Points on a hilly landscape, in no order, each with its height.
From any point a ball rolls to the lowest of the 2 points nearest to it. It stops when none of these is lower. Distance is the straight distance between rows; heights are no part of it.
rodam: 121,118,123,98,147,134,128,151,139,120,100,151,58,114,132,138,170,128,126,128,105,121,151,139,156,152,149,118,95,123,113,129,127,128,101,126,104,106,133,111,155,113,132,164,151,90,102,164,148,129,127,131,130,112,123,145,183,97,171,148,64,123,153  h=36.8
vogop: 92,134,154,137,138,132,132,164,118,119,85,110,107,69,120,140,136,175,125,121,141,133,165,114,141,136,125,116,69,139,133,120,157,101,126,136,161,117,110,131,169,117,124,126,153,128,104,180,149,96,135,94,131,145,104,167,115,116,129,122,101,154,145  h=8.4
Pofab: 95,129,100,124,118,134,124,108,150,109,117,125,109,119,139,158,130,108,100,109,137,113,121,124,98,173,90,134,99,159,88,132,106,130,124,174,105,118,107,147,119,157,130,148,111,127,127,132,111,131,133,123,108,148,135,151,122,111,133,112,106,137,121  h=33.0
peta: 126,134,136,116,142,134,140,155,117,119,127,118,136,115,110,110,126,149,106,104,145,107,161,105,92,116,122,119,103,110,143,151,153,112,139,110,145,102,125,123,138,134,117,117,147,124,158,162,125,154,107,95,138,129,87,147,68,132,126,139,100,170,171  h=15.6
rimo: 132,148,156,109,112,129,133,87,164,109,118,110,66,153,136,72,204,121,115,130,123,123,128,156,82,171,129,101,106,139,61,116,145,128,121,126,136,119,126,81,135,123,120,109,133,120,113,127,126,96,99,111,128,130,119,121,149,105,158,145,107,139,141  h=87.9
Fanit: 141,96,89,113,144,138,139,165,118,161,124,141,170,83,107,160,96,116,115,85,107,125,138,115,102,92,105,113,111,168,160,148,100,109,147,100,124,105,159,139,121,139,130,139,132,139,207,135,87,165,154,136,151,147,118,134,86,123,127,149,140,178,123  h=78.7
simin: 88,146,119,119,140,84,149,114,114,108,147,117,120,123,130,162,125,152,123,127,132,92,128,81,119,158,80,162,113,146,112,139,130,128,114,162,146,150,92,135,132,149,125,139,113,130,132,167,135,123,135,71,136,128,105,139,72,125,109,116,96,178,158  h=25.2
zede: 138,120,115,134,102,122,123,196,137,157,163,150,176,114,65,132,131,129,132,126,138,139,138,129,137,104,167,86,125,94,184,146,122,133,144,89,145,114,135,113,126,123,115,119,138,126,174,93,84,134,116,198,152,136,134,144,103,140,130,155,149,137,126  h=73.0
Zunur: 99,147,128,111,171,122,130,120,134,147,117,129,101,89,142,137,120,161,97,133,143,142,162,129,120,168,161,106,91,150,122,117,135,124,135,138,128,90,108,159,155,159,137,111,127,135,90,148,140,152,150,122,135,167,148,147,158,132,151,110,82,101,155  h=32.0
Zukoz: 103,149,134,128,132,102,141,107,126,107,119,101,84,136,137,127,144,139,98,122,132,104,137,121,107,167,112,142,84,156,82,135,150,118,119,147,140,138,83,130,135,141,121,141,143,124,106,163,125,107,117,68,134,116,100,149,100,125,146,122,92,182,173  h=20.3
pap: 131,130,86,104,124,142,152,165,134,146,120,169,150,92,100,139,120,128,101,124,116,132,160,119,82,121,120,84,78,161,135,134,115,106,170,93,111,106,159,122,140,126,128,108,127,120,176,111,75,164,124,145,146,145,107,146,92,116,151,138,115,148,143  h=76.8
dofo: 154,191,148,141,134,151,144,134,115,109,141,115,157,138,144,144,103,134,109,129,161,167,124,104,125,116,162,125,114,112,117,120,185,95,170,105,164,109,152,136,134,100,147,82,147,157,143,142,108,134,152,63,134,156,95,85,80,169,110,124,156,119,145  h=72.8
kote: 133,131,124,151,125,97,102,154,141,153,106,131,141,128,114,95,117,138,122,155,125,161,151,157,143,95,173,151,163,96,141,107,119,142,122,132,86,133,118,161,138,132,148,92,144,117,88,122,144,135,119,170,112,123,158,117,197,174,101,94,115,56,111  h=61.2
tezab: 126,113,167,143,128,127,147,137,116,118,149,139,94,107,103,120,134,165,169,163,113,115,113,131,167,110,126,120,126,59,186,135,115,154,102,144,147,157,126,77,147,126,121,122,128,108,77,114,171,100,110,149,146,113,105,164,139,79,83,106,88,141,116  h=23.1
Dabu: 145,115,96,95,122,98,156,155,133,160,148,146,100,104,117,152,120,137,131,123,101,96,137,126,125,108,189,169,134,102,162,126,91,136,85,117,102,150,142,138,112,134,143,124,117,112,150,110,108,143,127,138,149,73,100,115,171,117,160,143,89,103,165  h=47.3
Koza: 153,155,99,116,89,125,162,118,128,102,155,146,130,135,153,188,113,134,129,119,142,113,119,94,116,136,128,172,128,146,103,131,110,121,117,142,168,153,143,144,109,102,150,133,121,126,152,114,115,115,164,72,112,118,108,79,91,141,106,119,151,144,140  h=50.9
Fem: 127,122,126,104,136,145,99,166,126,114,78,128,85,118,130,144,135,117,123,90,104,113,163,133,115,114,145,138,120,122,126,117,135,104,96,142,80,121,126,118,126,105,138,147,141,96,110,141,142,114,124,135,143,74,131,148,190,122,155,151,95,96,141  h=40.7
podur: 99,145,135,116,153,122,118,137,127,144,138,117,142,101,120,97,117,149,112,119,161,121,157,110,94,134,111,91,99,113,133,135,169,119,137,126,131,86,105,150,148,165,119,102,154,132,132,164,124,159,137,101,134,162,148,146,82,153,132,111,116,155,161  h=21.4
zaf: 161,85,106,99,161,134,126,150,129,169,123,117,154,115,139,176,93,110,119,67,126,122,117,125,116,92,116,186,156,139,148,126,112,135,103,109,115,130,147,159,101,130,127,148,120,161,191,141,112,153,154,127,145,103,136,107,108,165,122,153,160,123,136  h=82.2
kop: 166,132,139,127,154,150,164,146,120,135,161,145,119,123,109,148,115,156,165,165,112,118,118,119,142,123,179,164,148,47,190,125,160,154,108,122,134,121,139,94,137,133,155,133,147,118,137,142,162,140,118,124,144,89,110,102,151,112,127,125,129,125,120  h=53.1
lako: 132,164,114,116,55,137,179,121,137,73,124,149,90,141,134,100,170,137,110,146,136,123,129,127,106,139,91,109,93,128,74,144,120,117,131,131,141,160,110,97,136,79,123,100,114,97,158,112,102,114,115,92,136,111,112,111,70,105,156,156,94,183,123  h=92.6
boguf: 132,93,178,133,128,176,121,127,135,115,87,106,120,151,92,111,159,169,165,138,112,122,120,137,144,119,126,136,157,92,173,101,145,141,127,101,148,152,157,70,119,101,130,123,179,112,88,97,155,72,95,161,134,73,87,169,154,65,113,131,117,150,121  h=26.1
noges: 134,172,128,153,118,133,120,140,111,119,123,104,162,108,154,147,101,133,106,135,142,177,142,109,127,116,169,134,121,153,133,124,132,85,150,113,167,128,141,161,128,103,121,85,127,150,123,114,115,100,148,113,124,157,95,124,117,156,90,105,151,95,135  h=68.8
bedon: 121,130,143,118,147,122,111,84,145,119,148,98,130,188,132,112,124,134,153,115,157,102,116,133,113,110,114,153,167,96,132,113,140,154,117,166,93,133,120,134,74,160,134,139,129,128,123,147,143,122,99,121,100,88,143,119,139,159,111,125,154,116,113  h=45.6
Memev: 127,125,123,167,122,92,74,127,129,170,116,120,163,158,133,69,117,111,119,139,131,161,132,163,118,79,153,123,180,129,106,98,123,158,135,121,72,137,112,157,123,162,136,97,135,152,90,123,137,144,117,175,112,139,192,105,179,188,118,96,156,61,104  h=57.8
mogom: 131,146,145,131,126,103,122,150,106,146,172,158,131,108,116,75,139,139,132,193,105,146,128,141,168,145,146,71,135,111,162,156,110,141,125,106,132,131,120,94,151,122,97,122,105,124,85,80,133,130,112,168,127,150,133,127,133,120,124,113,88,95,131  h=37.9
Lam: 126,113,108,121,138,142,126,140,125,124,143,172,99,136,172,180,138,133,189,167,102,141,122,107,215,143,109,144,144,120,152,115,125,173,129,175,113,105,120,151,164,136,145,188,110,89,99,179,186,152,143,138,117,117,138,116,136,101,118,128,112,100,92  h=44.8
pep: 113,106,139,102,85,128,149,134,139,145,159,143,153,167,123,103,164,97,162,152,126,121,97,183,125,122,102,112,176,142,125,135,108,141,146,88,103,150,147,93,72,134,119,173,116,133,194,102,94,145,133,165,148,132,205,88,115,135,152,176,150,131,114  h=42.7
Motu: 111,134,171,144,148,127,140,124,126,112,126,113,102,152,125,151,131,161,148,124,148,100,83,100,141,138,115,167,102,93,136,99,163,137,111,153,162,116,114,119,138,141,118,117,172,112,100,169,159,81,129,103,112,122,109,144,123,137,87,97,147,165,134  h=36.4
guvor: 102,176,120,168,125,119,84,86,138,123,110,73,155,142,170,126,110,108,90,131,174,137,137,113,121,122,151,131,143,170,52,138,126,107,132,135,132,134,121,181,135,149,124,61,108,154,113,135,142,114,116,121,114,161,151,168,141,137,105,90,156,109,142  h=70.4
nef: 126,151,145,120,153,114,110,119,147,135,134,100,109,157,133,117,122,144,120,116,157,120,122,121,128,118,146,157,137,84,131,110,151,135,95,153,117,119,96,156,119,137,117,107,146,131,95,167,153,101,119,110,114,107,131,123,137,171,106,94,137,119,139  h=41.2
fiva: 137,117,151,111,126,144,149,136,99,95,158,135,148,154,134,149,131,153,159,107,161,85,103,91,130,104,95,174,153,87,151,146,151,150,122,119,186,131,144,116,119,97,121,146,150,131,181,148,142,151,139,90,140,114,95,102,70,119,107,150,161,167,124  h=16.5
nug: 142,147,101,144,110,105,116,137,126,148,108,132,145,137,134,121,128,85,92,98,127,117,150,165,98,93,135,126,153,173,95,131,87,82,129,112,114,178,142,130,90,118,110,128,85,144,159,75,82,136,124,128,139,68,131,113,119,162,151,137,126,98,148  h=37.6
pedip: 111,112,136,149,110,117,79,97,133,129,132,97,154,176,109,81,147,111,125,115,152,148,108,160,114,97,132,119,169,130,118,119,105,146,134,121,98,121,136,148,93,163,144,98,145,138,117,95,150,108,102,180,75,150,172,130,177,157,104,117,164,89,76  h=53.8
Ginof: 94,134,117,133,164,104,148,90,124,144,115,82,132,117,144,176,104,141,93,132,129,135,155,103,91,179,139,121,126,177,99,105,137,120,135,160,125,102,95,175,132,176,139,124,109,153,98,146,131,155,144,126,149,183,127,162,136,114,135,113,113,113,155  h=29.0
lev: 132,126,127,93,88,128,158,101,152,78,143,134,83,146,156,69,215,137,132,152,115,116,122,153,88,160,94,124,135,135,89,126,127,139,114,118,133,160,122,87,115,121,115,126,110,111,126,109,112,108,122,113,132,108,111,101,93,84,178,167,99,153,108  h=90.3
rud: 133,119,185,155,146,170,136,138,136,136,96,125,97,155,105,150,150,165,152,131,136,122,95,125,147,124,118,149,120,92,156,88,161,142,117,136,144,134,119,81,153,123,137,107,190,105,71,141,182,78,119,134,114,98,108,164,164,100,67,95,126,150,122  h=31.6
tobiv: 148,120,144,160,149,137,89,81,103,137,118,101,150,185,154,133,82,108,145,124,132,162,114,104,131,125,128,102,138,133,121,106,176,112,146,140,112,95,121,162,145,163,155,123,145,148,101,155,168,126,113,130,109,153,155,111,158,150,126,112,199,110,113  h=30.2
dif: 148,126,133,131,145,130,130,183,134,158,142,160,147,122,88,103,147,151,151,177,118,137,115,153,166,118,199,128,148,54,185,130,140,166,131,103,108,127,147,99,135,136,130,117,147,121,112,107,135,149,105,190,134,124,148,133,174,145,131,137,103,98,119  h=67.0
fetuv: 128,132,131,134,135,120,121,179,140,161,183,140,157,100,98,113,130,143,142,147,141,155,110,129,153,107,152,127,141,62,182,121,118,148,129,111,118,100,124,132,142,144,118,120,129,140,131,122,116,145,125,189,133,159,166,122,120,157,114,115,144,98,110  h=70.0
Zuso: 138,132,116,144,172,122,146,91,133,168,157,115,158,132,138,141,87,127,135,167,99,193,109,123,152,168,148,132,158,144,128,102,134,163,154,142,118,80,123,177,163,191,151,133,113,156,100,154,141,177,149,155,113,218,177,112,143,153,122,102,149,87,108  h=17.2
res: 127,146,140,127,152,98,113,124,109,147,146,132,134,112,118,68,129,135,112,160,112,140,157,134,113,138,165,80,127,106,140,144,144,133,136,110,120,112,133,121,144,138,118,113,116,135,92,105,130,134,101,126,138,143,147,127,140,142,143,109,103,105,163  h=42.5
sibi: 126,90,152,130,110,137,109,130,148,136,111,126,160,122,80,126,125,183,154,140,123,107,106,125,152,88,94,122,156,106,188,95,88,132,132,127,136,161,132,80,129,130,125,130,175,100,102,88,152,85,110,197,125,92,93,191,138,77,88,102,127,139,102  h=20.9
mipi: 165,117,73,104,120,139,144,118,148,135,136,139,124,107,154,200,89,103,129,75,113,122,92,114,136,122,115,204,114,169,110,139,90,139,96,166,143,150,149,149,105,111,173,113,104,157,163,101,93,143,191,77,94,143,113,83,102,136,127,145,171,149,133  h=54.5
fibu: 136,157,143,108,138,101,167,118,119,97,158,131,87,150,148,164,118,167,130,141,122,97,122,86,137,157,141,175,119,112,103,130,148,148,107,156,179,148,94,123,131,130,148,121,138,137,111,158,158,126,149,49,134,111,101,88,105,139,117,113,114,166,177  h=30.8
Nud: 130,93,137,121,123,116,136,99,131,160,164,152,151,178,133,120,145,83,174,141,122,126,75,198,163,126,97,119,183,138,126,157,103,169,139,117,89,135,135,107,89,153,123,177,85,136,154,121,132,154,143,149,123,144,226,97,121,138,134,168,156,127,105  h=47.0
beza: 132,102,105,150,89,146,142,109,123,124,108,133,156,125,125,115,100,97,135,120,112,153,125,145,117,143,52,85,105,211,118,152,73,81,167,121,141,146,139,129,147,121,111,121,98,118,151,81,104,117,134,155,125,183,110,134,89,100,120,117,147,169,105  h=49.1
Bifo: 134,167,164,138,130,126,183,115,118,109,140,126,67,141,139,145,125,161,145,173,94,123,108,108,156,164,165,138,84,108,121,121,132,151,108,142,189,145,105,103,144,121,144,111,146,120,67,136,156,91,139,52,131,125,101,104,169,119,122,104,107,169,158  h=36.6
Ripor: 150,153,118,142,121,127,122,165,136,146,110,134,131,91,124,134,102,124,124,133,144,161,150,128,147,107,176,156,137,92,143,96,136,104,117,124,126,129,133,158,136,104,135,103,125,139,118,127,121,93,129,143,129,121,127,110,145,165,115,116,145,78,120  h=65.0
rone: 134,134,107,114,128,126,148,103,153,106,124,140,75,158,134,198,145,124,139,133,125,114,97,105,125,181,118,154,102,139,121,97,117,171,123,178,118,112,106,139,103,140,148,173,140,104,105,141,132,142,122,138,104,156,127,128,157,113,127,114,119,138,103  h=37.1
lise: 148,160,168,146,121,159,151,115,109,124,114,122,106,127,131,90,134,109,106,137,123,156,173,129,125,154,160,60,79,116,109,144,198,108,155,102,148,112,142,108,152,94,130,92,135,132,96,123,128,107,101,88,148,146,110,116,141,134,152,123,124,130,160  h=79.4
Kemep: 112,122,112,112,130,132,115,135,142,111,107,150,83,123,133,167,141,134,144,140,121,136,118,105,170,152,107,151,124,134,116,114,98,147,119,164,98,112,107,144,140,125,148,174,136,84,87,156,160,123,133,144,98,133,134,148,168,108,112,123,102,105,80  h=40.8
sekel: 126,169,144,133,131,162,105,104,133,126,73,132,88,120,150,80,151,108,95,129,143,152,182,158,112,149,146,60,89,138,67,131,165,89,163,130,125,123,122,113,165,114,130,105,128,130,110,142,122,159,114,90,146,127,146,135,148,141,186,146,114,113,181  h=82.6
rosu: 125,109,110,103,138,118,138,166,150,142,110,139,100,84,114,173,122,155,140,121,106,111,139,114,147,114,162,165,120,103,164,116,96,124,84,157,101,132,122,135,132,128,145,136,142,94,134,151,151,122,139,145,133,79,107,139,183,106,140,127,101,106,129  h=44.4
keled: 78,129,88,108,123,98,152,123,152,123,141,130,122,85,120,166,124,151,99,127,127,82,117,93,114,162,82,142,88,164,113,132,95,129,109,184,131,143,93,140,118,163,130,132,116,121,136,130,93,134,141,124,130,150,96,163,84,103,137,92,90,178,135  h=29.3
relun: 131,75,139,122,135,122,110,79,117,118,135,128,132,171,136,108,154,90,179,136,107,119,101,170,146,118,60,121,176,129,125,121,108,172,135,146,106,147,143,104,90,145,117,198,84,132,133,141,153,126,131,131,129,120,187,106,131,126,130,161,164,108,69  h=51.0
Suzo: 148,132,125,145,153,130,119,147,114,171,128,157,157,140,124,85,119,108,97,138,121,135,146,162,97,108,154,91,154,103,128,119,167,112,158,91,84,116,122,131,134,149,131,141,118,149,141,140,97,179,111,150,166,110,188,81,126,168,179,150,140,101,171  h=47.4
bon: 166,182,154,155,120,153,144,131,106,129,137,145,130,125,128,100,110,121,92,134,146,160,177,128,121,127,162,102,103,96,123,141,197,95,158,101,151,119,115,118,138,99,137,96,135,139,129,138,109,138,126,71,147,135,106,116,91,176,140,137,145,120,160  h=76.3
Fol: 128,128,135,151,166,104,102,120,111,174,150,131,166,146,134,94,109,122,101,150,116,149,145,141,104,135,155,75,137,125,131,114,162,132,160,118,93,98,115,137,144,171,137,111,132,144,101,125,130,143,118,156,149,150,183,97,148,164,157,108,131,99,144  h=46.7
Dero: 149,123,82,135,102,136,125,124,143,149,101,151,173,146,136,159,82,83,104,81,122,125,108,141,115,103,121,141,135,196,121,139,77,83,148,122,121,148,161,153,87,97,128,113,105,136,161,69,86,112,140,137,112,108,104,118,141,148,132,128,162,115,118  h=41.9
sunat: 137,107,86,98,119,144,141,141,154,128,146,144,152,86,126,187,92,131,139,75,125,110,78,99,153,105,120,186,101,139,132,132,87,115,100,152,142,130,160,137,117,107,151,136,128,136,176,116,111,127,176,119,98,138,78,109,114,106,130,130,172,162,98  h=57.0
biku: 138,94,163,126,117,152,114,120,102,86,137,113,160,174,132,131,130,142,174,95,162,86,80,121,132,115,62,170,141,129,155,147,153,156,139,115,150,122,162,127,100,117,111,154,146,133,153,133,144,121,118,109,92,132,111,133,76,120,102,144,172,173,120  h=22.3
gimo: 119,133,171,130,158,139,154,143,126,146,152,135,83,78,113,110,127,164,152,155,101,129,112,117,195,132,159,113,111,41,160,160,133,172,70,148,155,146,118,88,175,121,113,105,143,113,86,139,156,102,126,111,131,122,110,156,144,104,103,105,84,145,147  h=27.5
mude: 112,90,117,146,110,93,139,172,99,153,162,143,152,107,113,117,121,97,144,137,106,130,157,154,147,92,158,121,155,115,168,169,117,129,98,102,124,170,105,112,121,106,81,161,96,152,180,126,99,173,121,161,206,79,136,125,122,130,136,178,118,132,158  h=87.5
Vedil: 128,127,132,139,157,148,118,106,137,148,136,130,131,146,149,137,104,128,128,136,134,172,111,112,139,163,143,113,126,122,135,99,155,145,154,143,107,67,118,172,152,175,159,132,147,118,90,164,157,152,133,147,106,201,159,119,169,145,128,115,156,98,105  h=23.7
lisib: 98,149,119,110,128,152,130,142,148,100,133,162,78,112,140,112,161,132,119,141,150,122,133,118,165,151,112,114,104,107,105,144,134,135,114,133,98,89,118,134,159,112,109,160,122,101,129,160,140,146,128,132,117,122,152,135,114,119,153,141,84,135,132  h=32.2
meru: 135,92,149,141,114,130,111,110,102,105,137,115,154,144,128,117,120,109,160,108,143,117,95,134,141,101,64,128,149,153,161,161,106,135,133,118,135,132,147,137,111,111,104,152,116,149,139,103,131,104,115,124,94,139,134,131,80,131,91,138,179,157,102  h=27.3
lik: 97,139,119,158,162,94,118,89,115,123,153,60,171,157,136,129,111,116,92,125,162,131,107,112,91,139,128,118,153,146,76,131,153,133,132,148,136,102,100,188,119,187,124,71,129,170,127,145,131,144,133,126,109,171,128,165,96,148,101,83,146,129,157  h=67.6
Mide: 117,125,97,139,142,116,150,74,134,167,135,106,152,101,140,185,90,121,115,133,112,161,114,108,114,164,144,147,141,184,119,115,108,131,135,155,140,103,124,172,126,169,143,126,108,154,127,121,119,157,163,134,124,208,148,134,125,125,108,100,151,116,119  h=24.1
Torad: 167,140,146,146,148,151,101,81,114,127,125,119,135,197,161,139,108,94,135,102,149,135,128,121,118,124,119,110,134,132,114,106,186,108,150,122,117,112,132,149,121,127,133,142,132,140,135,149,145,118,120,109,115,106,148,76,132,143,144,123,196,134,121  h=36.0
mun: 105,132,144,117,111,142,101,110,159,120,131,115,124,162,108,94,150,132,139,112,178,126,89,142,118,106,132,132,135,96,133,115,117,145,121,129,100,116,144,128,96,141,126,114,161,106,132,105,138,96,101,162,90,132,155,148,158,156,101,120,133,116,84  h=50.0
bak: 143,155,154,119,136,119,157,134,113,136,182,148,93,86,138,89,127,154,154,194,82,143,105,124,203,158,155,96,125,73,151,167,126,172,100,117,145,128,126,101,162,135,116,121,114,113,73,102,151,126,117,108,123,157,107,125,136,113,124,95,64,126,127  h=32.4
fofe: 111,153,123,166,115,91,97,68,131,107,127,57,157,174,156,136,108,102,111,128,147,113,110,117,128,113,129,149,178,155,64,124,102,137,115,159,137,151,116,158,114,154,97,85,109,150,91,133,148,106,114,117,87,147,131,181,145,134,73,96,148,109,116  h=72.9
Norid: 156,138,143,131,158,136,140,148,127,141,134,153,110,127,131,157,119,143,167,163,99,149,125,118,169,143,140,153,132,83,175,105,148,148,136,140,114,107,125,136,155,144,151,150,134,108,103,159,166,144,133,141,127,122,145,94,163,116,128,116,122,87,99  h=49.2
gamo: 113,117,120,135,82,142,89,131,119,97,83,146,122,95,137,98,139,107,121,127,116,150,155,126,126,129,92,95,127,169,107,136,103,80,137,120,124,145,121,103,149,89,122,143,118,100,124,100,119,107,128,166,142,125,126,138,128,108,130,125,123,96,99  h=22.8
Kade: 146,148,118,134,110,145,140,146,108,141,144,173,132,128,111,108,144,88,114,134,128,118,150,153,111,118,141,100,141,112,125,143,150,114,149,73,103,119,146,112,117,109,118,152,105,134,176,128,84,181,116,139,167,108,169,96,112,144,163,169,134,119,147  h=43.2
zigi: 123,146,135,153,84,138,117,151,107,96,81,129,131,78,136,135,109,139,113,121,137,150,171,120,146,137,109,107,80,152,128,145,120,75,141,135,157,146,120,135,157,80,114,120,121,115,133,133,129,103,131,109,135,132,94,159,97,126,119,129,122,141,123  h=16.0
pego: 95,119,123,150,126,132,102,124,113,115,116,83,144,92,133,155,103,147,125,98,148,141,98,104,139,136,114,166,94,164,114,121,129,110,122,143,158,112,125,175,154,139,132,117,135,157,109,142,132,107,153,86,71,186,99,170,112,135,91,101,167,151,114  h=62.5
lege: 143,91,119,128,135,145,123,160,111,128,116,118,155,124,115,158,112,105,135,91,117,103,159,128,104,92,130,150,143,121,161,139,130,123,122,109,125,108,152,124,116,103,114,169,123,128,186,150,115,142,122,142,157,74,120,136,121,115,144,171,140,130,128  h=84.0
Rosus: 134,96,104,117,112,127,136,153,140,132,128,152,156,103,77,108,138,137,120,128,125,120,154,117,109,113,127,88,114,133,168,140,114,110,142,98,122,126,151,113,122,105,115,121,126,127,171,99,89,136,106,190,156,120,113,156,104,101,154,145,117,154,119  h=74.9
fumu: 94,113,147,126,128,119,134,145,122,111,95,115,57,104,122,110,150,155,123,131,109,112,156,130,125,160,104,145,66,149,104,137,134,126,104,140,139,134,91,117,167,110,116,144,146,115,90,175,150,90,112,90,141,128,90,160,133,98,150,141,77,182,163  h=15.0
gamid: 79,133,113,156,154,100,118,110,118,114,118,53,165,119,152,145,104,147,92,94,164,141,93,108,123,147,119,167,115,154,80,116,155,130,124,149,146,115,116,202,142,163,126,88,152,176,112,161,128,140,156,87,95,173,97,183,109,147,93,106,139,144,139  h=65.1
sesi: 147,138,151,120,161,144,156,156,103,109,144,123,138,123,106,151,131,156,135,120,135,114,137,90,130,117,138,146,122,88,160,134,180,122,138,111,171,116,136,102,133,108,124,124,158,128,156,167,126,131,128,88,144,117,77,128,92,105,112,141,127,163,153  h=9.2
Keka: 115,135,113,133,124,102,89,138,126,135,87,117,171,135,115,91,143,101,78,99,131,134,159,158,78,104,141,89,139,187,107,131,95,81,149,109,111,161,160,114,100,118,117,100,120,141,140,74,83,116,114,166,129,93,114,139,127,148,127,128,118,100,141  h=33.6
Kagub: 134,93,142,145,108,126,96,109,121,123,115,86,185,154,118,86,131,88,119,94,125,144,103,176,88,114,63,105,146,189,117,152,91,129,159,98,114,150,155,116,94,127,107,133,116,161,159,91,104,102,115,144,105,147,151,130,83,133,118,149,159,164,94  h=32.9
gan: 140,129,122,129,129,112,108,161,134,158,96,171,118,110,99,91,148,133,125,146,112,135,135,164,156,117,203,138,147,92,148,126,132,143,105,122,95,139,137,121,126,105,141,118,142,91,95,107,131,145,110,177,121,99,134,125,200,145,135,143,83,63,131  h=64.3
tofes: 95,142,114,93,164,139,127,161,156,133,124,138,99,75,138,116,135,157,100,118,163,112,160,118,119,149,137,109,91,111,122,125,144,112,123,139,112,87,113,162,162,142,134,136,141,122,127,182,135,180,150,107,129,151,144,165,112,138,167,142,79,130,163  h=27.0
lal: 114,96,131,140,135,115,133,153,101,139,155,126,150,132,104,130,116,128,169,146,115,107,149,131,136,83,133,132,165,101,183,147,111,133,110,111,135,153,130,114,119,111,107,162,113,134,156,120,129,121,120,157,168,82,135,128,137,117,120,152,132,132,125  h=85.8
taniz: 150,89,91,101,156,106,151,151,140,193,138,142,164,96,108,182,92,119,133,104,84,128,115,116,122,103,130,152,133,171,163,120,100,132,146,105,124,126,150,134,97,137,129,145,119,135,178,116,97,141,174,160,151,143,136,99,124,129,138,130,161,159,117  h=80.4
gerud: 154,120,108,102,125,113,167,149,112,114,175,135,103,114,128,154,113,156,154,147,110,111,147,112,141,105,187,171,159,59,161,146,116,146,64,127,150,156,121,120,134,117,150,130,121,131,159,129,151,149,139,91,170,70,84,97,142,102,136,142,114,125,152  h=50.8
gipi: 130,94,124,108,113,156,134,107,133,136,127,120,151,179,122,121,150,92,128,116,112,112,117,162,87,123,87,132,153,171,136,121,110,150,164,106,113,139,160,103,56,134,131,164,122,141,182,89,99,119,113,155,127,121,168,114,113,130,153,169,157,157,105  h=38.0
tise: 165,152,135,142,131,130,139,89,116,101,148,117,134,194,174,157,110,98,125,124,141,95,141,112,109,124,106,139,151,148,107,123,164,138,149,129,148,141,126,127,92,117,134,140,107,129,129,123,129,139,127,61,123,87,150,74,111,134,137,118,165,123,135  h=41.8
vedod: 105,123,115,124,137,122,128,136,136,131,136,126,142,93,117,168,108,148,141,115,139,126,99,98,137,129,114,155,98,138,155,119,106,123,121,143,142,120,135,149,132,132,125,128,135,123,133,132,126,110,149,124,102,156,100,140,120,123,102,100,139,147,101  h=59.8
roz: 169,150,138,127,118,118,146,99,116,77,150,135,139,189,162,181,120,129,135,132,163,94,107,103,109,140,102,166,162,146,90,131,142,162,145,141,190,160,124,145,93,105,135,125,136,143,128,110,127,131,149,58,115,105,116,67,106,137,93,118,153,141,140  h=46.6
Vuvob: 102,99,131,121,113,118,132,133,127,123,146,151,127,103,108,114,137,161,161,164,104,120,115,103,165,104,85,109,138,110,174,125,95,130,127,135,129,141,121,106,157,133,104,144,130,103,101,112,154,101,121,185,134,129,111,157,117,64,105,106,101,132,93  h=18.2
gar: 129,122,127,95,99,147,108,133,149,100,95,155,89,119,127,65,201,116,112,114,114,139,147,172,116,152,138,94,130,131,95,108,121,111,114,111,109,137,151,88,125,98,126,133,115,106,136,105,105,127,123,158,132,103,118,130,155,108,177,171,92,91,113  h=33.7
gugid: 147,99,95,146,103,136,133,93,134,133,112,154,149,122,144,134,78,69,138,113,117,135,100,150,139,129,84,124,116,212,112,173,73,91,142,126,143,157,134,128,112,98,130,118,83,134,154,63,118,112,158,124,120,153,127,113,125,111,114,122,168,167,95  h=45.7
Doti: 138,134,115,142,90,144,80,125,119,117,61,149,119,110,124,90,158,83,88,115,130,148,168,161,101,122,127,84,121,157,81,120,116,74,150,98,109,144,133,105,135,90,129,135,108,116,133,96,97,136,120,154,134,95,131,124,151,139,154,146,137,65,116  h=28.0
gezip: 112,162,137,106,114,147,97,103,167,124,83,111,82,116,156,63,199,110,87,142,134,144,136,154,105,175,152,81,101,173,37,132,122,107,142,133,125,120,118,99,167,127,120,97,120,124,100,111,124,136,126,135,126,162,140,159,156,112,154,131,80,103,157  h=85.3
fufu: 132,125,125,110,93,134,138,140,127,108,143,146,105,139,117,96,168,108,134,142,118,121,153,167,124,125,152,114,141,99,137,138,135,125,123,90,119,142,149,99,105,104,119,155,103,108,168,99,96,147,103,157,153,88,132,116,138,102,176,173,107,118,126  h=38.7
teg: 119,89,146,128,114,140,88,92,146,86,97,97,118,169,149,122,156,96,159,96,123,111,123,142,118,118,66,146,162,143,101,103,109,140,117,150,113,155,125,101,89,121,129,177,113,134,129,136,145,85,123,116,117,84,143,114,145,116,141,152,156,100,68  h=54.6

Where does a ball stop that starts at each point below?
guvor | Zuso
Norid | vogop
relun | sesi
Fem | sesi
Dero | vogop
Suzo | vogop
fofe | Zuso
zaf | Vuvob
bon | Vuvob
dif | Vuvob
mipi | Zuso
Bifo | vogop
teg | Vuvob
